Points, in no order, along strands that fork, close into loops and pass close to each other.
Two points are linked if the straight distance between their rows is under 54.1.
sunup: [  7 -15   7  21   7   4  -4   8  -2 -13  13  15   8 -14   5 -10  -8   1
  -3 -11   8  16  -7  -3  -5  -1 -10  -4 -10   3   8   8   3   4   1   4
  13   2]
baf: [  5  -6   1 -13   5 -11  16   3  -1   6 -12   9   5   7  -7   3   8  -6
   0  -6  -9   2   1   9 -14   7   9   4   8  -3  -1 -21  10 -12  -7 -20
  13  -6]
soro: [-11  15  -6 -11  10  -8  13 -11 -11   8 -13  -8 -14  -1  -6  10   3   8
  11   9   2 -12  19   3  -7 -16   5  -1   6   0  12 -18  15 -12   4 -13
 -11 -19]
domi: [  9  -5   6 -22   6  -9  -1   7 -13   0 -13  14  -4   9   3   1   5  -2
   1   2  -1  11  -2   1 -20 -10   8  -8   8   6  12 -19  10 -13  -7 -18
   2 -12]
zume: [ -3  -6  -1  13  13  -4   4  10   2   8 -19  -7  -8  16   3   0  11  -1
 -14  -3  -3  -2 -18  18   4  21  -5 -10  20   7 -18  -5 -10 -12 -28  17
  -4  15]
bur: [-10   6  -5  -8   0  -8   3  -9  -3  -3   7   4   0  -7   7   2  -3  -2
 -13 -15  -1  -2  -6  -1  -9  -2  -7  -7  -6  -7   1 -10  12  -8  -1 -28
   1   0]
Vofo: [-14  13  -4  -5   9 -12  16 -25 -16  -1  18   6 -18  12  12  16  14  11
   6  -5   8  -7   4 -12 -14 -12 -15 -13  -8  -4   9  -7  13  -4   9 -26
 -22 -17]
meba: [  8  -5  14  11  -3   7  -6  10  -3  -7 -15   2  16 -10   3  -7 -10  -8
  -5   4   1  12 -18  14  -7   4  -5  -6   8   2  -6   4 -17   2 -13  13
   5  17]
Zedir: [  5   3  -2  -5  -8  -1  17  -2   9  16 -17 -10   0  -6 -29   0   1   3
  13   2  -5 -13  32  -1  -7  -1   3  10  -1  -9   0 -10   2  -6  -5  -4
   4 -13]
Bired: [ -4  -4   8  16  25 -10   3  -1 -18  -8   9   9 -11  12  13   2  17  12
  -6   4   8   4   4 -12 -11  -2 -10 -24  -2   7   9  -2   4   4  -3   4
 -12  -8]
kede: [  3   5  -6 -21 -14  -2 -13 -17  -4  10  10  -4   4   2  25   5   2   8
  13  -1  -4   6 -22  -4  -5  -6   9  14  -1   6  -3   3   2  11  19  -9
 -21  -4]
nubal: [  9  -8  12   3  10  12  -4  26   6  -6 -20   5 -10  15   2   2   3   8
  -6  17  14  -3 -18  -4   7   6  10  -7  12  14   1  -7  -8  -3 -10  34
   6  -1]
pibub: [ -7  17 -10  -1  -3  -4  14 -13  -7   8  -2 -20   2   1  -6  -2  -7   4
   8   5 -13 -24  19   3   6  -6 -15  -5  -6 -20  -6  -6  13   7  -7 -16
 -23  -7]
Zuvo: [  1 -18   1   0 -11  -3 -26  -2 -11  -9  26  14   5 -16  23 -11   5  -3
  -1   4   5  28   2 -17 -10 -18  -6  15 -20  -1  10  17  10   1  23  -1
   7  -6]
Vikuv: [ -1  -3   4   9  19  -1   1   0 -15   5 -10  -2 -16  19  11  -7  18  -1
 -18  -7 -18  -2 -18  17  -6  13   1 -13  25   3 -18 -11   7 -12 -29  -3
 -18  13]
reri: [  8   2  -1  -6   5   3   3  -1 -15   4   3 -14  -6   8  18 -13   0   2
   2   7 -19   0 -13   9   0  -4  -9   0  17  -3 -17   0   1   5 -17  -7
 -29   6]
guz: [  0  -1   0  11  17  -5  24  -5   3   7 -14  -5   1   6 -11   5  10   1
  -9  -3  -8  -4  14  20  -2   8  -7 -19  20   1  -1 -20  10 -17 -29   6
   4   7]
vokis: [-15  12 -13 -14   7  -1  10  -8   2   2   1   2  -4  -4 -13  14  -1   2
  12   3   5 -11  26  -3  -1 -11   3   2 -10   1  16 -11   5 -10  14 -15
  11 -22]
nes: [  7  -4  -9  -6 -14 -11   3 -27 -14   8  20 -10  11 -15  13  -7   2 -14
   6 -20 -12   4 -11 -13 -11  -1  -2   9 -18  -6 -14  14   7  10   7 -27
 -12   9]
nur: [ -6   7  -6   9   3  -6  11   6   8   7   0 -11   8   1  -1  -2   5   3
 -15  10 -14 -16   0   9 -10  20  -8 -10  15  -4 -18 -15 -10  -4 -10   0
 -17  20]
tutiz: [ -7   1   9  15  -9  -5  -4   7  -8 -14  16  14  28 -12   4   2  -2  -5
 -14   7   9  -7  -4 -13  -2   8 -10  -2 -16  -4   2  14 -14   8  18  -8
  -1  -3]
zigen: [  1 -13  -5  -8   1   6   8  -3  21   0  16  11   2  -7  -5  24   7   0
   3 -12   4   4  -6   5  15  11  18   9   5  14  -8  16 -10   5   8  15
  17  13]
kez: [  3  12   0   2 -14   5  -5  -3   6  12 -21 -20  15   6 -26 -19 -18  -7
  11   5 -14 -23  21   5  11   2  -3  17 -10 -16  -3  -2   1   7  -7   3
  -6  -3]
zesup: [  4  11   6   2   1   8 -17  13  10 -13   2   6   8  -4   8  -2 -12   5
   4  15  11   6  -6  -2   5  -6   9  -2   6  12  16  -3 -23   1  14  13
   0  -4]
dobu: [ 10  -5   7  15  -5  20  -6  14   8   0   4  10  16 -20 -26  -7 -10 -12
  -4  -9   9   6  -5  -4  16   4  -6   4 -11  -6  -1  19  -1   5  -4   5
  16  24]
ziliz: [  7  11   4 -10  -1   8 -20  17  -1 -14 -16   8   8   7  16 -10 -14  -7
  -7  21  13  10 -19  -3  -8  -3  16  -4   7   5  19 -12 -14  -2   7   9
  -1  -6]
futi: [ -6  -5   6  14  -3  -4   1 -22 -10   1   6  -9 -27   0 -10  -9   9   2
  -2 -15 -16  16  16  -4 -15 -14 -21 -22   1 -14  -7   8  19   1 -13 -12
  -7   3]
Fidaz: [  6 -12 -12  -9   2 -14  20 -11  17  13   2   3 -18   7 -23  22  13   5
  14 -11   0   5  17   4   3   5  12   6   3   7 -12   0  10  -5  -4  -1
  13  -9]
kude: [  3  -7   1  16   6   2  -1   8  10   5  -2  11   0  -4 -11   6   2  -6
 -16 -23   1   8 -14   8  -4  19   4  -7   8   0  -9   3  -6  -7  -6  -3
  18  17]
Nefe: [  7  -1  10   7 -13  15 -26   7   1 -27   2  12  26  -4   4 -25 -20  -9
   6  10   7   4  -6 -11   9 -14   2   6 -23  -5  29  14  -6   8  28   4
   0  -5]
Vuv: [ -5   6   1   7  -7   1   9  12  14   7 -14 -17   7   0 -13  -3  -4  -2
  -5  10 -11 -11   7   5   3  12   4   2  17  -6 -12  -6 -10  -1  -5  10
   7  15]
ran: [  1   5   5   2   5   4 -20  15  10 -11  11  22  -1   2  11  10  -2  11
  -5   6  32  19 -10  -7   5   5   4   4   6  12  14   6 -20  -3  10  21
   1 -12]
kegu: [-11   0   3 -13 -17  -7 -17 -12 -13  -7  17   0   1   2  36  -4   6   2
   9  -8   3  15  -8 -14  -1 -11  -1  15  -5   1   5  18   0   9  20  -7
 -14  -8]
suso: [  0  -9  11   8   6   4 -15   4  -3   5   3  -1 -15   0   8  -3   1   4
 -14  -5  -5  15  -5   4 -12  -8  -2 -11  14  15 -11  -3  -7  -4 -22   9
  18  16]
Vit: [ -4 -13  -5  -3   1 -10   0 -23   0  -4  19  -1  -9  -2  11   7   7   2
   1  -8  -7  16  -2   4  -1  -7 -13  -7  -6   6  -9  12  11   5  -2  -1
   6   6]
Pomis: [ -1   8   7  -3  -4  -6   5  -7   1   0 -11  -6  -7  -3 -25 -14 -12  -4
   7 -13  -8  -1  26  -9 -12 -13 -10  -2  -2 -12  -3  -9   8  -5 -15 -19
   4 -11]
beda: [  1  -6   5   9   9  -4 -13  -1  -5 -13   3  14   7  -8  19  -1  -3   5
  -8  -4   9  21 -20   9  -8   2  -6  -5   0   9   2   3  -9   2  -3  12
  -1   6]
Vulo: [ -1   2   5   5 -11  -1  -8  -8   1  -8  18  -5   0  -9  -6  -8  -5   7
   8  -2   3  -3   9 -14   6 -11  -3   3 -16  -2   3  10  -8  10  14  -8
   1  -8]
Zimiv: [  1   3  10  -1  17   0  -6  -2 -19 -16   6   3  -7  11  25 -10   7   5
  -3  18   3  -1   1 -12  -8  -7 -13 -27   0  -1  19   0   8   6   4   9
 -23 -14]
loze: [  0  11  -9  -5 -10  -3  15  -5  10   5  -4  -9  26  -9 -13  -1   2  -1
  20   6  -6 -22   8   7   8   9  11  18 -13  -5  13  -8 -15  -4  23 -12
  -2  -6]
Fuvo: [ -7  16  -7 -15 -14   0  -1 -19  -4  11 -16 -17   5   6 -19 -15 -12  -2
  17   0 -17 -23  24   6  13 -12   0  16 -14 -18  -9  -1  14   4  -1 -13
 -15 -14]
Voku: [ -9 -11  -2   7   5 -19  -5 -23 -16  -8  21   3 -10   0  32  -3  25   0
 -14 -14 -10  16 -22   0 -11   5  -5  -5   2  -2 -14  10   5   3  -6 -11
 -24   6]
zel: [  9  -8  -3  -5  -5  22   0  15   9   6  -7   7 -13   4 -18   3  -8 -12
  11  -3   6   1  -2   0  12   4  16  23  -8   1  -2  13   2   6   0  11
  27   2]
ketet: [  5   0   4  10  15  -4  15   7  13 -13 -14  -4   7   9  -8  -1  -6   5
  -2  16   3  -3   9   3   9  13  -3 -22  15  -1  -1  -9  -5   8 -18  28
  -2  -3]
Gekuf: [ -1   4 -10   3 -13  -5   8 -21 -12   6  26 -15  10  -6  15  -6   4  -2
  -1 -10 -16 -13 -11  -2  -3  -4 -17  -4  -5  -8 -19   5   4   9   0 -20
 -25   9]
vavem: [ 11   0  -1   6  -1  20  -1  23   8  -5  -6  12  11  -1 -18   2 -15 -11
   9  13   8  -5  -4   6  20  14   9  23  -6  -1   6  21 -12   6   9  13
  16   4]
Lif: [ -2   2  -6   8  -6   2  14  10  22  12 -19 -18 -11   5 -27  -5  10   1
  -8   7  -5  -9  26   4   9   8   2  -5  17 -10  -8 -21   4  -9 -16  10
   7   9]
mav: [  9  -7  -3 -13  -1  16 -10   5   8   5  11  13  -3 -10 -23   2 -10 -15
   7 -16   3   6   7  -8   5  -3  15  31 -20  -6   1  18  -2  10  10  -4
  27   7]
duvar: [ -3  -8  10   8  -7  10 -17  -1  -4  -3   4 -11 -10  -4   3  -5   1   5
  -1   0  -8  14  -3  -6   6 -15  -3  -3   5   7 -15  12  -4  16 -10  17
  12  15]
Zoguf: [  3   0  12   5 -16   6 -10   7   4 -13 -11  -9  11  13  -9 -17 -14  -3
   2  17  -1 -14   2  -6  22   0  -5  -3  -8 -11   1  12   0  18   4  13
  -4  -6]
dufil: [ -9  -5  -5  13  11 -12  22   9  11   6  -5   4   9   2   7  16  16  12
 -15 -10   7 -12   0  14   1  22   7  -4  22  16  -2 -20  -7 -26  -3  13
  -1   2]
sare: [  1 -11   1   8  15  -8 -14  -8 -19  -7   7  11 -12   3  28  -2  10   5
 -15 -13  -4  25 -19  12 -21   0  -3  -7   2   4   1   1   5  -5 -11  -6
  -7   4]
Pebol: [ -7   0  14   9 -14  -1 -18 -14  -6 -15  15 -10  -1  -5   7  -7  -4   7
   5  10  -9   5  10  -5  10 -16  -5  -2  -2  -1  -4  14  -6  23   3  11
  -3  -5]
fige: [  5  -9  12   1 -14  15 -30   6   6 -15   6   6  14  -9  -4 -16 -15  -8
  11   3   7   3  -8  -7  18 -13   3  26 -28  -2  14  26  -2  11  21   6
  10   7]
Pek: [ 10  -5   0 -10   7  -5   8  -6 -14  16  -1  -6  -7   9  10  -4  10  -8
  -7  -9 -16  11 -18   9  -8   4  -7  -3  15   3 -18  -2   7  -6 -26 -16
 -12   8]
rivi: [ -7   3  -6   5 -12   6  17  -7  12  14   8  -7   9  -8 -11   2  -6  -5
  -5 -22  -8 -11  11   3  -5  10 -14   3 -11 -14 -11   0   3  -1   3 -10
  10  11]
misov: [ -2  18  -7 -16  -2   3  10   9   3   2  -9  -9  18  -1   3   2  -3   3
  13  21   0 -19   8   2   5   0  11  16   5   2  22 -15  -8  -7  25  -1
  -3 -12]
gebad: [  5  10   5 -16  -3  13 -19   2 -10 -14 -13   3   0   9  26 -18 -13  -4
  -1  22  -1   9 -29   8  -1 -11   1   1   2  -2  12  -4   1   3   3   5
 -16  -5]
lutuf: [  9  -7  -5  -9   1   2 -17   9  -3   6  -2   2 -12  12  21   6  13   5
  -1   4   3  16 -36   4  -2   6   7   1   7  19 -11   3 -13  -4  -5  10
  -5   2]
Dizo: [  6   3  10  -4 -10  14   8   6  11   5 -13 -11   4  -6 -30 -11 -17   1
  17  -6   2 -20  29  -7  13  -8   1  17 -13 -11   1   2   1   2  -1   6
   5 -12]
dum: [ 14  -3  18 -10  -4   6 -17   6  -6 -17  -4  -1  -8   3   5 -19  -9 -10
   2  18   2  14   2 -13  -6 -21  -1 -10  -4   6  18   0   1   4  -2   5
   8 -17]
nitir: [ -5  -3  -6 -12  -9  -3  -4   0 -13  -3  11   9  14 -14  16   0 -12  -8
  -3 -20   9  10  -2  -8  -8 -13  -3   3 -15  -1   9   1   5  -4  10 -28
   9  -6]
Diru: [  9   6   0 -15 -13   5  -7  -2   5  12 -29 -13   1   4 -16 -10 -10  -8
  17  10  -6  -9  -1  10   6  -5   9  25  -6  -6   1  -4   2   0  -3  -2
   4  -7]
lupek: [  2  -5 -12  -4 -10  -1  20 -13  25  12  10  -4  -1  -6 -25  21   8  10
  15  -6   0 -12  22   5  14   6   9   1  -8   1 -11   3   4   6   5   4
   8   1]
fod: [ 10  -5   6  13   3  23  10  33   9  -6 -27   8   1   4 -11   1 -11  -9
  -6  19  12  -6 -11   3   8   7  16   4  16   6   1  -1 -12 -10 -13  40
  18   6]
zapum: [  7  -2  -5 -16  -4  18 -11  21  14  -9   3  21  11  -3  -5   2 -15 -14
   9   5  22   1  -6   5  17   3  17  31 -11  -1  22  14 -13  -1  16   6
  16  -2]
Vigi: [-19   7  -9   9  -7  -6  -2 -14 -14 -15  26  -7   3  -8  16 -11   1  -4
  -5  -3   3 -13   2 -15   3  -9 -22  -1 -24 -18   3  10   7   7  10 -25
 -12 -10]
Godir: [ -5  -1  -3  11  -1   4   6  -9   6   5   8   4   2  -6 -27   2  -7   1
   0 -11  -4  -5  24  -8  -4  -3 -17   2 -22 -19 -10   7  15  15   0  -5
   7   0]
mekes: [  4  -7  -1  -7   2  -6  14 -10   4  -1   7   2  -5   2 -10   7  -3   3
  16  -7  -4  10  10   6  -1  -9  -6  -1  -2   3  -2   2   8   4  -6  -4
  11  -5]
disut: [ -8  11  -3 -12  16  -6   8  -8 -14  -1   1  -4 -18   9  16  10   5  15
  13   4   1  -1   0  -1 -12 -10  -3  -3   9   1   7  -8  12  -4   3 -10
 -20 -12]
kub: [  0  -6  -2  12   5  -7   5 -11   4  18   7   0 -12  -2 -10   1   4  -6
  -2 -37  -8  13  10  -4 -12  -3  -8  -4   6   4 -10  -3   9 -15 -21 -19
  20  20]
voni: [  5 -22   2  12  -4   5 -14   8 -14  -7  28  18  13 -24  19  -6   3  -4
 -13  -9   9  25  -7  -6 -10 -15  -6  -4 -16   4  11  13   5  -4  10  -2
  15   8]
Gobem: [ -8   1  -2  11  19  -7   1  -5  -7  10   0   1 -16   5   5  10   5  17
  -6  -8  -3   5   0   1 -11  -6   2 -13  16  16 -10 -15   7  -3 -14   8
   0   4]
gozi: [ -3  -9   9  10  17   2  -7  22  11 -12   2  15  -8  10   5   5   1  14
 -11   3  22   2  -1  -7   9   4   6  -8  13  16   5  -2  -9   3  -4  27
  10  -3]
zit: [  2 -10  -5  -6 -11  -4 -21 -13 -12  -9  15  11  -5  -7  -1 -12  -4  -2
  11  -3  -3  27  10 -12 -18 -23  -4  15 -25  -8   5  10  13   7  16 -15
   7 -14]
Fekal: [  9   2   6  12   3  14   7  16   8  -5  -6   3   2  -5 -28  -1  -2  -2
   0  -4   3  -9  11  -2   8  11   6  -9  -3  -6  11   1  -7  -2   7   0
  16  -6]
Diza: [  0   9  -4 -15 -10   6  -9  10  -4  -1   0   4  16  -9   0 -13 -24  -5
   1 -12   5  -5   6  -9  -8 -11   0  10 -19  -6  11  -4  -5  -5  16 -20
   4 -16]
Bezaz: [ -1   3  -1  -8  -1  -3   7   2  -2   5   0   3  20  -6   5   6  -6 -10
  11   0  -1  -6  -8   9  -5  11   5  10 -11  -3  11   3 -14   3  17 -10
   1   5]
teb: [  5  -1  12  26   3  10   1   7   7   5  -5   3 -10  -5 -25   2   0  -3
 -15 -18   1   4  13   0   0   8  -6 -14   3  -5   1  -1   0  -6 -10  -2
  16   6]
Dodi: [ -9   0 -10   7  10  -8  25  -4   9   6  11  11   8  -4   3  25  11   7
   0 -16   8  -6   3   7  -5  17   9   2   7   8   4 -13  -5 -14   9  -3
  11  -2]
Pap: [  0 -13  -2   2  -3  15   9  14  17   8  -2   2  -2  -2  -7  11   3  -4
   3  -6  -3   2 -13   4  11  10  13  13  14  15 -18   8 -15  -1  -7  22
  20  26]
rolor: [  5  -3   4  -4  -9  -1  -9   6  10   2 -11  -1   0  -7  -7  -3  -8 -12
  -3  -7   2  10 -16   7  -4   8   4  10  -1  -3  -5   5  -9   3  -8  -4
  11  21]
keve: [  1   4   9  -4 -12   3  -3 -11  -7   1 -10 -17 -22   4 -20 -20  -7  -5
   9  -8 -18   5  13 -10  -6 -21 -13  -6   1 -15 -12   4  15   5 -17 -16
 -10  -2]
Dema: [  9   5   2   6  19  -3   7   6   0 -17 -19  -6   1   6   8 -14 -17  -3
 -12  19   2  -3  -2  -9   0   1   3 -27  20   3   8 -17  -3   1 -17  31
  -8  -8]
sozep: [  6   4  -5  -3 -19  -4  -6 -15  -7  10   9 -14   6 -10 -10  -8  -6  -6
  17 -14 -11  -3   6  -9   3 -10  -2  12 -20  -5  -6  14  -2  11   9 -21
  -5  -4]
vof: [ -6 -14  -5  20  13  -4   6  -1  17   5   9  11   3   6   2  14  16   6
 -14 -19  -2  -2 -15   7  -6  27   1 -16   5  13 -19   1 -10  -6  -1   8
   0  25]
dus: [ -6   5  -1 -12  -5   2 -16  -1   8  -6   5  13  -8   9  13  16   4   6
   5   0  22  20  -8  -7  17   4   8  16  -1   2  10  15  -1   8  18  14
   8  -9]
raf: [ -1   7  -1   0  -9   7  13 -12  -3  21 -12 -21 -17   6 -13  -8   6  -4
   8 -15 -22   5  14   3  -3  -7 -12  -3  16 -15 -17  -8  12   1 -23 -12
 -13   8]
pid: [ -4  10 -17 -23   8 -10   6 -18   8   9   4  -9  -7   5  15  11  19  16
   4   9   0  -8 -16  11   1   9   7  -1   8   5  -5 -14   3  -2   6  -5
 -26   7]
nimi: [ -5   2   0   8   6  -7   8  -2   0  -3  15  -5  -1   6   9  -3   7   8
 -20   8  -6 -17   1  -3  -7   3 -18 -26   7  -5 -10 -10   6  -2 -15 -11
 -22   8]
baduf: [ -3   8  -1   6  28  -7   4  -4 -13   0  -4   7 -18  16  15   4   8  17
 -14  -3  -2   3   0   4 -17  -6   7 -19  26  15   0 -26   8 -15 -20   1
 -17 -13]
Diz: [  8  -1  14 -17   3  -1  -6   2  -2  -9  -8  12  -7  15  -3   5   4   4
   6  18   7   8   4 -10  -5 -11   5 -10   1  11  15  -9   8   5   1   7
   4 -19]
Kem: [-15  -4   1  13  14 -13   8 -10 -19  -5  19   9 -12   2   7  14  12   9
   4 -10  13   3  11 -16  -8  -7 -13  -8 -11   4  10   8  10   0   4 -14
  -2 -13]
denuk: [-14   4 -10   3  21  -4   1   5 -11  -2   4   4  10  11  24   7   9  10
  -7  12  -2  -8 -21   8  -7  14  -8 -10  14  16 -10  -4 -13  -2   1  11
 -26  15]
kopuf: [  2  12   0 -10  -7   8  -2   5   5  -1 -10   2  10  -6 -18 -12 -20  -3
  14  -8   2 -12  23  -8  -1 -14  11  25 -15  -9  10  -6  -7  -2  10  -6
   9 -24]
razak: [-12  -6  -6   8  -5 -10  -4 -25  -8  -5  25   1  -5 -13  13  -3   9  -5
 -15 -21  -6  11  -3  -4 -13  -6 -20 -13 -12 -10  -4   5  16  -3  -2 -22
   1  12]
Dunur: [  1 -13   5  10   6   7  -5  15  -1 -10  14  23  24 -13   4  10   2  -8
  -5   3  16   7 -19   0   6  11   0  -3  -9  12   3  28 -19   1  12   8
   3  23]
Rele: [ 13 -16  -5 -17 -14   3 -14 -12   4  12   8   8 -11  -9 -19   6  -6  -7
  14 -20   3  20   3 -10  -7 -16  15  21 -18   1  -5  13  10   8   4  -9
  20  -3]
mota: [ -9  13  10  -9   4   3   5  -3  -9  -5  -5  -3   5 -10  -9   0  -8  -4
  -1   6   7 -19  24  -9  -2 -11  -4 -14 -16  -7  20  -6   2  -4   9 -12
   2 -16]
Pefo: [ -4  -4  -5   1  14  -1  -3  -9  -8 -12  13 -10 -19  15  24 -16   7  14
  -3   9 -12   7 -14   6   3  -3 -21 -13  10  -2 -13   5   8  11 -14   5
 -31   4]
Levup: [  3  -4  -6  -8   4 -14  15 -14   1  19  -5  -9  -7  -7  -6  12  19  -4
   4 -20  -7   1 -12   5   5   8  13  -9   5  12  -8  -3   6 -10 -10 -19
   6  17]
tamam: [ -6   2   4  22  -3   2   2   6   0   4   6 -13  -4   1  -7 -11   0  10
 -11  -3  -5 -15  11 -13  -5   6 -19 -22  -6 -13  -9   1   3   9   0  -1
 -10   6]
zas: [ -4  -5  -1 -17   0 -13   0  -9   7   6   6  11  -1  -2  15  27  14   1
  -4 -16  12  10 -14   3   8  11  19   3   9  17  -7   7  -8  -2   6   5
   6   3]
zekav: [  3 -10  -2   4   7  10  16  21  17  -1 -17   8   3  -7  -6  14   2  -4
  -5   8  15  -3  -1  18  12  12  23  19  16   9   7  -6 -12 -17  -3  33
  20   5]
Bev: [  3  -9   1   3  18   0  13  14   6  15  -7   9  -3  -2  -3  16   8  -6
  -4  -7  12   8   1  16  -3   9  24  11  16  15  10 -12 -10 -24 -11   9
  26  10]
Seli: [  9   4   6  24  14  -2   4  -3   2   5 -15  -1  -6   5  -7  -7  -7  -3
 -16 -12  -7   9   6   8  -9   7 -17 -24  12  -3   3 -16   6 -12 -28   3
   6   8]
Ginek: [ 10   8   1 -13 -13   0  -1  -3   0  25 -20 -22  -1  -5  -9 -11  -6  -8
   6   0 -14  -7  -9   9  -5   3   5  20   5  -9 -11 -11   1  -3 -13 -11
 -10   8]
gunur: [-13   7 -17   3   6  -3  13  -8  -1   6  17  15  -3  -6  -9  22   5   4
   2 -19  13  -3  14  -5  -6  -1   4   1 -13   2   4  -3   1  -9  17 -19
  17 -16]
vomep: [  8   7   8  -7  -9   4 -26   8  -8 -14  -2   7  13  -5   0 -17 -20 -16
  -3  12   2   5   0  -5  -7 -11  -2   2 -18 -10  16   1  -2  -1  11 -10
   3 -12]
tifa: [ -2  -3   7  -8  -4   3 -11  11  -7  -2  12  14  22  -9   4  11  -4 -13
  -2   4  12   5  -8  -7   2   3  11   7 -13   2   8  14 -10  10  19 -11
  10   9]
Bure: [  2   1   3   9   0   8  11   0   2  30 -14 -19  -9   1 -11   3   9 -11
  -3 -23 -13   6   8   1  -1   5 -10  -7  15  -1 -15  -4   6 -10 -26  -8
   8  21]
Moneg: [  6 -19   7   7  -3   6  -9   2   9  -3  15   9   1  -3  -3   1   2   0
   4   6   6   6 -11   3   2   7  -8   7 -13   3  -3  28 -12  14   9  20
   4  23]
dazi: [ -4   6   1   5   9  -6   0  14  -2  -1  -6   5   7   4   8   3  -3  -4
 -13  18   2 -15  -8   7  -4  18  -7 -10   9   4  -2   0 -13 -10   0   7
 -12   5]
nal: [ -5  -9   3  12   7  -3  -6  -8 -12 -13   4  -6 -25  11  11 -16   2   4
  -8  -3 -13   9   2   0 -11  -7 -21 -19  -1 -12   1   4  21   5 -11   2
  -9   0]
fab: [ -2  15 -12  -4   2  -9  20   2  -2   3  -9  -6  18  -6  10  10  16  10
   4  17   0 -17  -2  11   3  11  14   7  14   5   8 -21  -6 -13  14   3
 -15  -8]
lebo: [  7  -6  -5 -18  -6  -7  -9  -7  -7   7   4   6   2  -3  29  10   8   5
  -1 -13   4  14 -32  -2  -3   5  16   4   5  13 -11   3  -5   5   6  -2
 -12   4]
kotu: [-10  11  -8   7   8  -9   4   2  -3   2   2  -4  -5   7  -5  11   5  11
   5  10   2 -10   8  -1  10   8   1  -7  -3  -2  -3   1  -1  10  12  -2
  -3 -11]
radaf: [  4  10   0 -19 -10  -8 -15  -6   9   5 -14 -19  -8  13   1  -7  -4   2
  13  24   1 -11  -6  10  10  -3   4  16  -4  -2   3  -1 -10   5   0  -2
 -13  -2]
Taz: [ 13   6   5  -7  -5  19  -5  18   9  -5 -23  -5  -3   9  -8  -7 -20  -2
  10  23   7  -9   1  -3   8  -7  15  13   3   2  11 -13  -3   0   6  24
  16 -13]
koga: [  3  -7   1  -1   0   0 -10  16  -4   4  -3   0  -5  11  15   1   4   0
  -9   9   0  -2 -18   0   7  10  -5  -5   6   7 -14  15  -5  -1  -3   5
  -9  -1]
dip: [  2   1   6   2  -6   5  -4  17   9 -12  -8  -4  10  15   3  -2  -9  -1
   3  29   6 -13  -3  -4  26   6  -4  -4   6   8   1  14 -15   8   1  26
  -8   0]
lodiz: [ -3   6 -17 -17   4 -13  16 -13   0  16   0 -17 -14   7   1   6  15  12
   6  11 -16 -11   5  11  -1   0   7  -2  18  -1 -14 -19  14  -4  -9  -7
 -24   0]
Sov: [ -7   7  -4  10  -3   0   6  11  15  -5   5   6   9  -2 -15   9   0   5
  -1   5  12 -18  12  -3  17  15   4   6  -6  -6   4   8 -11   5  20   3
   0  -6]
Vopu: [  2   0   8   1  17 -10  18  -1   6  -7 -20  -2  -5   4 -10   3   0   4
   1   6   2   0  13   6  -3   0   6  -9  15   3   8 -18   6  -3 -21  12
   6  -8]
vonuz: [ -6   1  -6  15   3  -7  30  -5   8  13   3  -2  13  -7 -12  18   8   4
  -6 -19  -4 -13   8   6  -7  16  -1  -4   4  -2 -10 -17   1  -4  -4  -4
  10  14]
Pok: [ -6  10   3   0 -12  -2 -20   2 -11 -19  16   8  11   8  38 -11  -1  -1
  -5  11   2  15 -12  -9   6  -3 -13   4   0  -3  14  13  -7   3  25   1
 -18 -16]
Zefu: [-17   4  -3  22  -5   0  13  -3  -7 -14  20  -4   3   3  11  -2   4   8
  -7   3   1 -19   0 -11   0   5 -22 -20 -15 -18  -2   4  -4  10  15  -6
 -13   0]
Sil: [ -4   3 -17  -9  -4 -10  16  -3  12  15 -14 -23 -19   8 -17  -1  12   8
   4  16 -12 -12  26   7   9  -3   4  -5  13 -13  -7 -20  18 -11 -17  -3
 -11  -3]
Pefed: [ -2   7  -7  -8  -2  -3  -2   2   5   6 -14  -2  -4  10 -15  16   8   5
   3  22   0  -6   8   6  17   2  13   8   3   1  -4  -6  11  10   0   9
  11 -12]
novo: [ -6   4   8  -7  -2   4   2   0  -3 -19   2  -4   8   9  16  -8  -7  -3
   0  19  -4 -18   7  -3  -3  -3 -16 -16   0  -7  12   0   1   7  12   4
 -16  -7]
fabet: [ -2   2  -6  10  14 -11  16   7   5  -4 -20   1   7  -1   3   5  18  11
 -16  11   1  -4  -6  18   4  10  17  -3  31  16  -2 -30  -4 -24 -15  24
  -5   0]
Pul: [ -1  -3  -3  -5 -12   8 -33  -1   7  -4  18   8  -4  -2   7   6  -6  -2
   6   0  14  11  -4 -11  17  -8  10  25 -18  -1   8  24  -2  18  28   8
   8  -2]
Pes: [ 12   1 -10 -19 -12  -3   5 -12   4  24  -9 -17  -1 -14  -6   3  -1  -7
  10 -18  -5  -1 -10   5  -2   3  13   9  -5   4  -6  -3   1  -5  -1 -22
  -1  10]
Difi: [  2   1  13   7  -9   4 -12  -1 -13 -20  -3   0  13   7   2 -23 -13  -2
   1  17  -5  -7  10 -13  11 -11 -14 -12 -17 -12  11   9  13  17  10   9
 -12 -17]
mazop: [  4   8  -2 -12  -7   7   9  20   2   6 -22 -12   9  -1  -2  -4  -8  -6
  -1  22  -4 -18  10   4   0  -3  10  10  17   1  12 -20  -3 -16   7  13
   4  -9]
rusip: [  5 -10  -5  -7 -10 -10 -14 -16 -14   2   4   4 -19  -8  -4  -1  -1  -6
  11 -19  -7  29  -3  -6 -15 -20   4  12  -7  -2  -8  13  16   4  -4 -16
  10  -7]
tosa: [  0  -9  12  18  -9  14   0  13   3 -14  10  19  18 -20 -13  -2 -14  -8
  -9  -8  17 -12   6  -9   4   4  -6   4 -20  -9   8  25  -5   5  14   4
   7   9]
dunu: [  6   9 -10 -15   0  -3  -3  -1  -4  10 -11  -7  -1  -1  -1  13   2  -1
  -3  17  -5   3 -10  11   5   2  12   6  12  11 -12  -8   1   6 -10   1
  10   3]

A piece is two or more points that can be reached from each other along the links. Count, over all rows, the pieces, the separate loops (a circle has one, a figure eight two, a Y none), the forks (points with three links) and the tips (points with one).
pieces | 6
loops | 0
forks | 17
tips | 29

How many points has the smallest loop of links through each point below? Write - if it is on no loop.
Fekal | -
soro | -
Zefu | -
duvar | -
